Each row is a point on a landscape with many valleys, with its height.
From any point a ball rolls to the lowest of the 2 points nearest to it. It stops when none of these is lower. Distance is the straight distance between rows; heights are no part of it.
J639: [139 141 153 167 107 140 189  97 142 156 168 131  92 137 117 186 124  87
 165 129 130 132 124 108 151 121 113]  h=94
J762: [133 149 177 113 161 163 150 113 100 128 118 150 107 122  69 142 136 100
 126 140 159 112 177  84 157  93 129]  h=253
J472: [118 194 169 161  83 154 114 109 146 156 117 163 158 114 151  87 161 122
 214 128 126 136 135 112 115 177  97]  h=121
J478: [157 125 130 125 115  90 100 102 101 123 126 192 141 111 121 162  68 155
 129 140  83 116 110 134 137 129 151]  h=540
J434: [149 101 113 140 158  97 117  94 117 119 127 180 131 148 105 176  65 160
 107 135  64 145 119 140 138 130 175]  h=551
J40: [125 123 124 112 108 145 110  79 162 156 137 175  91 157 119 114  42 171
  98 138  84 145 114 136 122 108 149]  h=389
J432: [180 103 128 152 138 187 137 107 178 111 175 165 155 146 134 180 159 127
 196 162 150 136 142 108 164 104 124]  h=335
J540: [150 148 156  84 136 117 172 153  92 133  93 158  48  86 151 135  73 114
 119 159 119  95 125  87 152 141 145]  h=277
J752: [ 71 171 143 158  66 128 151 165 141 131 116  77 134  97 130  80 164 115
 115 119 176 152 124 133  67 133 105]  h=158
J463: [120 108  98 107 108 123  60 104 145 151 133 174 176 132 115 110 107 196
  80  91 121 133 143 128 123  97 122]  h=141
J312: [128 141 151 109  97 141  87 133 165 114 136  97 200 155 156 127 213 100
 229 123 141  99 130 134 141 133 117]  h=198
J874: [153 119 133 134 206 113 193 126 102 135 140 118  90 127 127 194 118 100
 113 125 122 131 136 110 152 133 154]  h=347
J870: [118 160 159 130  82 125  89 150 102 119 114 157 194  81  89  95 106 159
 108 133 162 110 163 115 113 124 113]  h=375
J718: [123 107 130 150 131 140  93 143 127  93 155 123 169 138  73 113 123 138
 101 122 156 135 156 138 148  63 146]  h=336
J860: [186  89  93 144 160 131 137 169 127  81 148 141  80 115 172 123  45 114
 106 180 125 145 124 164 139  99 176]  h=377
J663: [126  87 118 107 161 120 148 121 131 137 146 123 133 114 104 156 128 182
  46 117 141 113 127 130 106 145 121]  h=343
J707: [183  64  82 143 223 166 146 135 140  77 121 149 148 137 134 132  89 172
  53 145 138 171 141 141 125 155 158]  h=635
J193: [153 129 131 127 147 130 103 139 109  89 117 164 103 124 114  94  86 123
 112 144 124 127 144 125 160  74 155]  h=342
J114: [ 95 150 110 121  84 150 111 118 167 155 123 144  86 145 156  53  96 138
 136 119  91 160  96 148 127 120 123]  h=440
J999: [143 150 155 136 151 156 136 128 110 100 114 156  82 131  98  98  95  89
 125 143 143 134 168 103 166  68 146]  h=301
J704: [178  74  77 102 194 163 137 103 148 145 130 164 103 115 181 130 118 173
  96 140 109 143  90 144 127 163 122]  h=233
J461: [136  86 129 134 215 144 195  97 146 118 153 117  88 168 126 151  83 172
  63 123 127 146 131 150 121 154 155]  h=365
J830: [122 148 120 132  59 137 127 162 133 128 141 151 119  77 141  89  65 146
 104 157 151 128 124 153 105 137 121]  h=405
J483: [ 99 132 122 120 109 151 142  89 173 163 142 119  56 175 148  88  96 130
 122 114  85 154  93 145 136 120 128]  h=450
J598: [214 116  90 140 170 139 119 151 118 103 137 160 123  89 207 130 111 116
 177 160 136 131 110 133 171 119 127]  h=294
J976: [148  90  96  86 169 109  89 138 114 115 106 174 142 113 131 129 118 189
  73 124 104 114 117 121 136 138 146]  h=338
J291: [158 177 176 105 140 149 133 146  86 118 110 136 141  66 125 109 139 104
 154 158 174  96 163  94 150 133 111]  h=138
J739: [ 86 143 155  99 137 115 110  70  95 154 109 101 154 170  60 185 185  81
 177 114 121  96 168 114 101 126 122]  h=446
J798: [109 202 171 120 114 115  83  95  96 150  64 167 146 118 131  83 138 117
 180 119  96 110 146 105 108 169 101]  h=182
J589: [ 94  95 106 129  99  88 149 119 155 153 148  67 129 140 130 156 127 163
  72  98 120 130  85 156  78 139 117]  h=191
J457: [123 132 136 140 140  59  80 127  86 105 110  83 183 154 116 170 166  88
 187 111  93 120 122 151 129 118 149]  h=534
J25: [160 108  98 140  92 160 144 154 148 121 161 140  94  87 169 107  79 134
 112 165 155 126 104 160 121 122 110]  h=422
J399: [ 87 142 147 100 145  91 137  92  96 151  96  64 121 164  79 177 201  90
 123 109 132 104 148 109  89 130 119]  h=439
J900: [194  76  93 162 140 148 116 111 163  88 159 189 134 114 141 142  64 159
 106 169 139 156 125 143 119 101 146]  h=237
J627: [ 59 137 175 109 117 103 157 138  96 138  51 118  72 149  52 127 115 127
 100 113 118  86 160  74 112 132 129]  h=425
J820: [178  79  74 129 225 154 152 131 116 102 114 138 149 131 151 163 122 144
  78 134 116 170 133 130 143 201 149]  h=663
J948: [ 68 185 144 153  79 129 144 154 139 155 108 126 128  89 132  69 144 139
 124 126 149 160 130 130  62 148 111]  h=175
J970: [166  98 102 102 166 123 152 179  99 116 127  98 123  63 182 124 155 123
 104 144 158 111  97 134 126 140 107]  h=190
J526: [122 110 115 159 133  57 102 154 103  93 133  68 192 149 122 172 168 107
 157 109 105 137 109 161 124 123 154]  h=526
J501: [119 123 124 100 134 119 107 117 142 131 142  79 179 150 144 173 235  95
 193 118 145 114 121 132 118 139 126]  h=174
J573: [130 154 145  90 122 112 100 112 110 130 114  82 168 115 143 151 213  98
 166 123 157 102 124 122 103 153 109]  h=149
J977: [124 124 148  82 122 120 169 153 105 129 105 125  95  70 123 132 122 150
  68 145 152  92 118  96 109 150 106]  h=204
J35: [ 87 130 168 112 118 126 185 133 115 138 107 120  72 129  70 132  87 141
  60 129 134 103 150  95 117 123 135]  h=416
J509: [125 125 109 137  94  69  97 128 119 124 131 120 135 135 154 135 114 126
 150 112  82 129  83 161 129 125 132]  h=354
J787: [ 87 143 136  72  86 128 129 121 132 180 107 135  83 128 141 102  61 171
  87 146  80 132 102 123  96 151 133]  h=421
J520: [148  94  76 107 199 131  92 144 120 110 134 109 168 138 157 135 206 119
 142 119 123 149 121 142 146 154 147]  h=426
J223: [168  70  84 139 116 193 166 146 183 133 163 131  72 122 193 101  84 152
 111 169 150 132  92 164 120 117 106]  h=413
J496: [102 169 154 176  74 161 193 129 166 157 153 122  95 144 135 137 153  82
 186 124 143 144 131 104 139 130  99]  h=51
J146: [122 147 128  53 145 168  89  83 140 156 132 126 163 137 128 119 228  93
 199 129 168  97 156 114 125 145 124]  h=520
J360: [ 96 143 122  96 118  81 131  82 124 172  99 101  73 165 143 131 123 118
 133 104  56 129  88 135 119 139 129]  h=302
J318: [157 117 107  99 129 163  85  89 148 140 137 195 154 104 113 114 131 187
 100 131 143 127 133 115 133 120 103]  h=195
J651: [144 152 122 108  97 165  92  98 141 145 120 202 143  90 130  82 108 174
 119 138 140 135 131 115 131 132  97]  h=228
J247: [190 136 102 122 147 125 139 130 125 146 137 148 102  99 215 140 131 108
 189 138 120 125  89 124 166 143 108]  h=242
J515: [118 157 162  96 101 112 159 151  94 132  88 155  69  98 124 120  64 124
 110 158 108 102 126 100 129 147 144]  h=250
J447: [139 154 166 110 174 160 168  80 114 163 122 152  79 137  83 154 142  93
 133 128 143 120 167  79 156 114 122]  h=283
J473: [127 125 156 144  92 184 169 137 172 123 178 115 156 135 113 161 182 108
 185 145 176 120 146 109 146 111 102]  h=155
J199: [125 144 137 117  84 125  50 112 153 119 125 115 214 151 153 119 202 129
 207 114 129 104 117 136 121 146 106]  h=211
J411: [135 102 151 123 200 134 187  92 135 125 137 140  63 164 105 149  74 158
  70 131 111 130 141 123 133 125 165]  h=398
J76: [111 111 162 110 141 117 169 110 123 132 115 145  67 152  76 153  56 158
  71 138 102 103 141 105 128 120 160]  h=402
J804: [113 168 135 160  83 175 125 130 155 129 132 192  91 116 111  59  59 133
 121 161 142 163 158 139 118 104 144]  h=339
J701: [187  90  99 121 203 144 156 166 113  91 122 142  93  96 162 126  94 133
  92 160 136 133 130 130 146 113 155]  h=390
J878: [118 134 122 146  73 166 119 102 181 139 155 172  90 146 115  90  41 151
  99 147 126 157 135 140 114  94 143]  h=363
J184: [ 83 144 163 104 146 102 155 113  93 143  85  87  91 154  75 141 169  96
 110 107 126 104 155  98 115 120 120]  h=433
J978: [ 48 159 132 147  82 129 117 151 137 148 104 124 117 144  89  50  90 133
  99 106 117 158 155 139  99  97 137]  h=214
J365: [146 135 135  97 151 103 145 159  89 121 113  84 124  81 157 136 173 100
 118 132 155 106 117 115 126 136 112]  h=123
J91: [108 152 138  85  89 115 146 145 113 144  90 133 123  65 135 113 125 160
  75 136 147 108 111 106  80 167  96]  h=181
J692: [120 102 124  92 110  80  93 175  98 108 103 152 117 129 123 137  33 173
  84 150  83 101 122 131 129 114 183]  h=517
J270: [172  86  97 161 152 143  93 115 150  87 156 175 160 141 118 144 102 161
 115 140 123 161 129 141 142  96 156]  h=293
J536: [158 167 135 107 108 140 100 102 118 139 108 190 121  90 156  90 106 146
 148 143 113 123 113 118 143 147 108]  h=231
J738: [118  98 105 163 152  58 143 154 101 103 137  67 164 140 121 191 149 108
 120 111  99 150 106 156 117 146 159]  h=516
J769: [106 101 133 158 136 131 141  94 153 130 163 115 118 174  72 137 100 156
  79 104 124 139 140 142 129  89 138]  h=282
J300: [ 93  92 141 104 120  78 118 116 107 142  85 157 133 156  54 172  89 192
  72 106 106  83 160  88 115 129 145]  h=373
J118: [102 119  88 100  94  97  59 142 145 133 115  94 183 124 152  88 168 168
  87  87 146 132 107 143  96 110 103]  h=209
J550: [ 53 133 135 125 104 119 129 135 144 148 107  80 106 166  84  69 105 146
  61  88 124 138 142 135 101  89 128]  h=235
J647: [120 185 171 158  98 139 192 133 103 148 133 137  81  89 107 133  91  77
 145 150 152 127 153 106 131 129 123]  h=189
J497: [205 144 116 147 132 141 135 165 109 105 140 140 107  67 198 114  90  98
 174 173 164 106 130 134 168 118 119]  h=344
J904: [ 76 146 136 148  83 130 141 162 139 124 132  63 128 121 104  82 153 110
  95 109 169 145 127 136 102 103 110]  h=176
J643: [ 71 120 134 145  97 111 138 113 148 149 144  95  98 181  81 107  66 146
  79 101 101 137 133 155 116  90 146]  h=256
J445: [182 114 113 175 132 154 131 170 152  80 170 132 136 144 171 139 139  99
 196 153 145 130 134 134 180  80 134]  h=383
J887: [ 99  83 123  97 151  78 125 124 113 142 107 138 143 141  74 174 124 200
  48 101 123  88 149  99 105 151 142]  h=362
J116: [107 175 140 153  58 143 146  90 158 172 131 167 118 122 150 118 137 129
 180 123 109 145 106 118 116 170  89]  h=96
J633: [110 117 137  91 112 153 142  92 162 173 145 142  80 145 124 115  49 184
  63 136 103 135 107 134 105 130 133]  h=406
J588: [ 95 197 195 172  89 105 114 156  84 107  96  88 167 115  96 101 126  74
 177 128 143 114 163 127 102 126 127]  h=482
J691: [159 133 115 130 103 151 164 129 155 157 147 122 107 103 197 139 167 110
 178 129 142 122  92 112 143 150  75]  h=206
J94: [124  93  95 148 154 102 120  86 141 149 153 130 159 168 118 193 166 146
 132  99  86 149 106 142 123 167 138]  h=234
J766: [151  70  97 167 165 119 176 157 116 104 164 108 161 104 126 194 112 141
  77 135 130 149 108 157 113 163 145]  h=490
J128: [100 176 141  97  77  92 112 147 109 137  67 115 150  79 149 101 145 155
  91 122 144 110 112 114  61 165 102]  h=164
J364: [113 102 105 122 220  86 161 118 111 128 117  77  93 180 131 151 148 120
  94  94  83 145 126 138 137 163 166]  h=289
J675: [115 144 172 135 100 150 144 127 129 124 155 100 165 117  89 156 168  92
 175 135 174 118 151 119 135 114 119]  h=128
J913: [ 98 180 189 142  98  80 116 158  61  97  72 105 153 109  87 114 110  94
 142 131 133  89 164 109 108 126 131]  h=489
J650: [105 183 162 116  82  90  75 127 100 127  71 110 201 102 120 114 157 142
 128 117 151  97 142 114  70 157 100]  h=143
J376: [142 196 181 142 112 149  75  97 110 138 102 168 174 110 128  85 131 111
 207 132 119 110 151 111 140 160 111]  h=153
J197: [124  90  84 112 120 118  59 125 149 141 146 142 194 130 128 114 148 191
  82  88 139 135 129 142 120 103 117]  h=177
J177: [109 159 178 130  86 141 125 100 120 144 138 129 183 103  76 156 157 118
 161 133 164 111 151 115 111 142 102]  h=102
J933: [120 122 159  99 124 106 133 101 102 140  91 191 103 126  74 164  82 165
  96 134 101  90 143  85 131 136 139]  h=386
J671: [165 192 168 144 121 131 112 128  85 111 100 180 110  99 139  93  75  93
 176 152 124 111 157 109 165 121 139]  h=311
J543: [135  80  89 159 121 122 135 120 175 131 168 130 171 176 160 193 193 145
 163 110  91 139  90 137 128 166 109]  h=203
J760: [ 82 176 197 112 119 108 119 155  69 114  38 136 133 114  85 104 145 112
 140 127 145  86 176  74 104 146 119]  h=495
J761: [137  98 118 185 170 123 178 143 139 108 170  84 111 171 129 177 136  91
 142 112 118 156 125 140 158 111 161]  h=399
J542: [127 119 104 147  73 128  79 126 171 123 154 151 166 155 157 113 156 152
 164 111 110 130  95 140 145 118 101]  h=239
J7: [129 120 135 110 180  79 104 109  76 121  91 154 131 159  96 168 141 117
 139 117  77 107 142 113 152 128 156]  h=552
J539: [148 139 118 130 127  88  76 102 116 130 121 140 150 147 162 136 158 112
 199 113  84 121  97 141 157 135 126]  h=368
J80: [136 114  84 116 240 111 154 121  94 126 101 109 119 174 138 170 156 106
 100 106  89 155 149 116 153 199 171]  h=340
J9: [135 122 119  78 165 120  69 122 103 117  86 180 130 136 107  97 145 160
 105 123 113 102 143 104 151 113 131]  h=369
J198: [142 112 123 131 159 128 141  79 131 152 156 133 123 145 121 184 170 119
 146 115 115 134 120 122 144 142 123]  h=262
J196: [147 107  87 117 228 126 139 138 101 118 125  99 151 146 141 173 183  93
 130 118 117 157 142 122 151 177 162]  h=388
J61: [157  77  66 147 193 138 102 167 131  86 138 110 164 139 160 121 166 129
 120 120 120 172 111 158 156 137 151]  h=460
J70: [ 92 140 149 130 120 122 100  90 120 139 125 101 155 176  82 149 179  84
 185 103 118 123 146 127 134 107 122]  h=453
J426: [156 103 107 149 113 116 131 171 130  92 166 122  78 125 146 135  37 106
 105 171 124 134 124 183 135 100 175]  h=327
J450: [144  62  96 188 146 154 160 164 167  88 188 102 171 160 135 175 156 136
 129 126 141 152 118 149 140 132 130]  h=437
J442: [135  85 101 168 164  99 158 151 113 102 154  91 177 127 114 204 143 123
 108 118 118 156 118 150 121 169 155]  h=504
J498: [123 142 145 116 135 201 122 126 149 124 140 122 134 121  99  78 181 110
 145 137 185 143 163 111 158  85 114]  h=240
J262: [115 127 103 121  80 113  47 102 160 145 136 141 197 155 144 116 181 160
 159  96 121 127 107 139 121 134  98]  h=225
J743: [133  88  72 116 125 122  85 174 142 105 138 110 129 120 178  72 109 155
  90 120 116 137  84 174 131  99 133]  h=508
J211: [144 173 145 114 132 159  82 147 118 115 107 120 152 104 158  43 173 102
 182 131 159 125 145 120 160 121 112]  h=296
J106: [152 117 141  84 153 121 184 169  89 124 108 131  74  67 144 146 109 129
  86 154 148  88 123  93 139 142 129]  h=238
J910: [128 137 150 113 168  54  98 127  55 108  80 114 153 141 110 176 154  91
 164 122  88  94 139 119 138 134 149]  h=543
J992: [ 64 132 125 167  53  88 106 127 139 145 132  89 169 160  80 127 116 137
 113  84 127 140 140 141  96  86 116]  h=469
J908: [111 182 173 122  84 105 104 101 102 143 102 109 182 104 111 147 168 114
 162 126 145 103 134 113  89 163  98]  h=124
J52: [ 88 156 117  90  98  94 111 100 131 164  80 100  93 146 150  94 149 122
 120  99  86 138  91 132  96 140 109]  h=312
J986: [167  51  86 184 145 152 165 175 149  87 180 115 148 111 140 161 104 143
  91 150 162 142 115 165 118 123 134]  h=464
J570: [187  73  88 124 206 151 152 181 103  95 130 119 138  72 159 138 142 138
  92 157 165 131 126 137 140 134 128]  h=290
J680: [116  90 125 183 126 129 123 125 147 104 176 111 153 165  66 149 111 141
  98 110 138 144 145 149 134  73 151]  h=307
J189: [113 127 145 105 104  59 101 164  79 105  82 143 124 114 108 131  73 147
 106 131  94  84 128 119 131 125 154]  h=506
J656: [ 95 159 138 171  47 151 178 115 180 163 152 139  96 141 149 126 135 113
 167 122 115 148 104 119 116 152  90]  h=77
J979: [ 85 179 180  81 137 163 109 103 106 149  88 125 159 128  76 108 189  85
 176 128 162 108 188 101 109 135 114]  h=507
J414: [147 157 152 175 102 147 178 116 135 131 162 152  69 125 115 152  74  76
 153 154 146 139 150 116 154  97 138]  h=144
J782: [ 77 157 122  98  60 113 109 130 140 175 115 124  98 137 154  84  60 146
 119 136  74 152  95 150  93 144 137]  h=430
J465: [157 116 127 107 105  93 117 144  98 114 132 171 115 100 136 161  26 157
 101 176  88 109 110 144 123 136 165]  h=530
J171: [126 121 130  84 139 188 102 127 147 128 147 110 164 118 102  97 209 128
 139 134 193 124 154 121 135 107 106]  h=268
J387: [ 78 152 145 185  40  98 105 152 137 114 140  84 182 150  99 121 137 112
 156 108 142 129 132 146 102 103 119]  h=473
J42: [161 113 135 118 141 191 128 102 184 125 168 156 163 166 129 175 191 113
 227 143 147 123 153 113 172 108 133]  h=317
J238: [107 162 151  47 157 137  73 101  96 136  84 117 159 141 105 110 212  86
 175 127 154  80 171 102 111 139 131]  h=513
J537: [101  78 112 136 147 103 181 139 147 133 161  57 101 150 144 146 110 149
  70 107 114 136  86 172 100 144 137]  h=215
J844: [161 144 126 119 155 139 107 163 117 108 133  97 133 116 169  96 174  85
 184 129 155 124 126 124 175  97 124]  h=325
J228: [ 75 134 125 147  68  93 131 142 132 139 140  85  93 156 105 107  67 112
 103 123  98 136 120 169 115  97 153]  h=274
J549: [131 113 136 126 142 148 136  58 146 165 170 149 145 151  86 201 180 128
 153 123 128 125 138 112 131 147 118]  h=280
J192: [173  72  75 111 181 169 158 129 162 152 143 124  85 117 208 114 144 151
 114 129 129 135  77 149 132 149  98]  h=306
J151: [120 183 146  99  93 106  81 105 107 154  72 188 133 106 149  78  95 152
 145 124  81 112 117 117 119 163 115]  h=205
J765: [151 106 136 116 142 144 141 151 125  90 126 163  88 108 105 111  55 152
  59 166 152 115 152 113 134  88 158]  h=391
J894: [128  89 117 122 168 130 144 131 133 127 156  98 132 123 113 139 163 147
  75 116 153 128 125 134 122 128 118]  h=323
J714: [148 100  88 131 147 111  76 169 126  87 135 116 147 127 167  84 143 133
 128 118 118 142  97 164 156  97 138]  h=493
J398: [112 150 131 109 130 101 172 139 114 150 111  75  56 124 166 118 130  75
 127 116 115 127 100 123 130 125 124]  h=501
J13: [141 119 142  99 145 167 125  80 152 153 166 147 168 151 110 192 197 103
 215 136 143 112 151 116 152 139 136]  h=299
J930: [190  92 101 174 143 177 144 147 180  88 174 159 143 159 172 160 151 119
 190 161 136 142 136 120 168  88 125]  h=361
J951: [128 130 141 116 118 136  90 145 112 106 134 140 180  98  87 109 133 150
  99 129 165 114 155 124 134  95 120]  h=360
J616: [117 118 121 138 101 112 141 156 131 117 156 107  79 131 126 118  59 115
  98 145 117 130 115 169 126 102 159]  h=297
J989: [165  80 103 130 227 147 123 120 133  75 114 161 134 155 109 129 101 168
  61 137 123 160 159 121 144 124 176]  h=607
J485: [136 166 133 123 103 134  66 146 118 109 111 131 163 105 152  45 141 128
 160 126 139 127 124 133 143 122 112]  h=273
J712: [146 154 145 166  91 184 136 126 144 106 149 175 117  94 107  92  91 127
 131 170 178 147 161 118 134  99 118]  h=308
J581: [137 166 156 110 132 127 158 154  97 131 114 102 114  78 143 115 152  88
 133 138 166 112 136 105 136 129 107]  h=71
J834: [179 161 133 153 119 132 116 179 115  99 143 112 138  86 191  93 125  85
 192 148 161 106 130 132 170 118 118]  h=355
J706: [123 127 129 125 138 111 140  82 129 155 133 130  94 148 115 152 129 121
 129 109  89 129 109 129 140 129 128]  h=284
J822: [100 136 130 139  61 154 170 124 169 164 152 112 131  96 131 125 161 144
 111 123 165 140 106 120  85 159  69]  h=159
J277: [136 137 146  96 137 117  64  93  93 126 105 181 175 129  90 132 143 145
 143 129 117  97 151 112 138 126 123]  h=387
J72: [ 98 170 159 134  82 120 189 154 107 148 126 119  61  95 119 123  66  92
 113 158 125 129 138 131 108 146 141]  h=220
J648: [ 67 143 130 162  76 116  89 100 141 151 112 121 151 183  76 100 118 127
 147  83  98 148 143 138 116  89 107]  h=463
J248: [163  95  94 138 174 148  66 108 145 101 148 167 170 163 124 130 159 143
 161 127 113 159 135 138 166 102 153]  h=341
J276: [ 68 164 161 149  96 138 101  85 125 149 107 115 152 180  68 121 158  86
 194 101 112 137 160 124 119 105 107]  h=457
J156: [153  83  98 124 212 158 162  87 162 132 145 139  89 167 161 134 106 169
  89 120 107 157 110 151 128 155 144]  h=315
J527: [ 87 145  97 108  63  90  86 161 142 136  98  79 152 114 169  73 132 154
  87  98 140 140  92 150  73 120 111]  h=226
J709: [138  86 117 187 138 138 185 169 158 102 190  83 129 159 142 181 156  99
 149 124 141 139 119 140 150 111 135]  h=419
J494: [172 101  98 100 170 109  99 136 100 106 117 168 149  93 150 141 134 159
 111 139 108 123 109 133 142 147 133]  h=305
J392: [ 88 124 118 126  48 107 150 115 165 172 141  91 139 108 137 148 128 161
  85 106 141 135  88 135  61 155  88]  h=173
J577: [132  97 101 139 193 108 122  85 132 127 125 148 115 189 113 155  92 159
 102 106  57 162 122 149 143 144 179]  h=565
J886: [127 108 109 149 149 145 182 120 183 152 163  91  68 184 180 139 163 108
 153  98 111 141  94 129 154 124 110]  h=481
J84: [142 125 144 139 138 209 160 133 172 121 165 111 124 141 114 124 174  98
 172 143 191 138 163 106 168  78 117]  h=197
J531: [128  95 115  87 177 163 111 118 134 127 151 112 160 125  93 129 203 141
  99 129 173 120 152 123 125 121 121]  h=295
J454: [146  93  90 126 213 125  87 101 125 103 110 172 146 179 104 136 125 163
  91 115  88 157 151 131 150 136 172]  h=582
J809: [172  95  95 129 147 129 118 126 128 124 150 146 162  98 169 162 163 149
 145 133 128 131  94 137 136 158 110]  h=263
J409: [145 164 157 148 110 203 135 125 141 119 144 160 141  91 105  90 137 121
 162 165 187 146 170 105 144 107 108]  h=279
J356: [162  75  85 146 126 140 144 125 162 132 165 143 142 123 181 167 150 150
 141 129 116 135  81 146 127 160 102]  h=236
J608: [109 151 157 117  99 109 112  97  97 146  98 174 141 119  76 139 103 143
 120 121 108 104 148 103 123 132 116]  h=396
J257: [ 78 183 162 175  58  92 103 141 116 121  97  84 174 134 107 107 139 105
 161 109 136 130 135 143  79 127 116]  h=477
J850: [187  72  87 123 168 165 133 110 156 120 144 174 119 101 155 131  87 182
  86 153 131 143 106 139 117 133 128]  h=126
J152: [108 126 125 162  78 155 158 160 157 120 169 102 106 117 120 102 125 116
 107 129 165 138 123 141 123 106 109]  h=200
J264: [110 105 112 181  60 157 147 157 179 115 190 116 120 130 109 111  84 143
  83 132 173 138 134 157 114  93 118]  h=223
J941: [ 31 181 148 154  79 112 132 154 134 174  91 144 123 120 106  61  98 151
 123 117 111 162 155 139  53 127 137]  h=194
J994: [156  77  63 152 191 143 161 133 132 107 125 110 155 153 162 172 106 141
  84 113  94 181 101 157 134 220 150]  h=678
J87: [140 120 122 126 106 148 182 138 145 149 154  95 113  84 160 141 168 117
 125 132 173 124  99 121 112 148  72]  h=179
J757: [124 170 147 142  59  99  90 170 104 111 122 160 167  71 127  87  56 152
 108 144 142 105 148 141 106 143 133]  h=392
J475: [ 96 177 122 102 101 110 124 124 133 150  76  85  93 127 175  78 180 104
 133 106 119 145  91 125  92 142 100]  h=320
J973: [182  75  90 127 178 185 184 141 160 140 146 121  61 109 194 110 100 136
 105 154 156 134  99 150 133 121 112]  h=367
J386: [130 147 123 154  74 134  85 143 143 107 141 141 154 128 145  77 129 126
 162 124 135 132 117 144 146 110 114]  h=255
J629: [146 110 127 169 173 103 192 136 109 124 159 101 103 137 125 203 103  88
 127 123 110 146 123 136 148 131 162]  h=374
J927: [111 182 122 133  86 117 128 160 137 136 104  93  89 115 209  58 146  90
 173 120 120 144  91 140 119 142 110]  h=331
J585: [153 140 151 114 199 129 197 104 107 160 130 134  62 128 117 183 121  94
 116 124 131 114 145  83 158 126 135]  h=318
J862: [114  92 102 136 188  93 170 134 134 128 141  55  94 165 150 144 146 121
  95  95 101 149  96 156 122 148 148]  h=251
J317: [128 157 167 128 115  81 108 158  64  89  94 126 140 103 104 118 105 104
 135 133 123  90 146 116 145 112 139]  h=496
J722: [122 195 177 142  91 110 130 149  82 124  87 181 103  89 127  92  53 108
 149 161 107 104 156 115 128 158 148]  h=281
J500: [159 158 175  96 175 138 141 133  81 126 116 136 136 100 102 163 143  84
 166 145 164  98 171  88 167 110 139]  h=207
J3: [130 133 111 129 161 119 177 137 147 158 139  73  56 155 186 130 151  76
 152  95 116 140  93 125 156 117 121]  h=492
J158: [136 111 115 128 158 173 177  88 183 160 155 118  47 169 162 106 131 133
 122 110 124 145 102 132 149 119 111]  h=467
J32: [100 172 198  87 135 145 123 121  81 133  81 134 156 110  66 133 165  96
 156 139 163  81 190  83 119 139 118]  h=502
J554: [115 145 112 137  75  83 116 142 136 128 122  88 109 137 183 110 133 103
 161 111  91 134  71 156 120 131 122]  h=345
J83: [140 120 110 115 153 120  45 113 121 110 128 143 181 162 133 116 182 125
 184 113 106 129 123 146 162 115 141]  h=370

Where does a ball stop that starts at each point below?
J910 | J581
J714 | J822
J820 | J850
J277 | J543
J40 | J177
J300 | J177
J3 | J177
J913 | J850
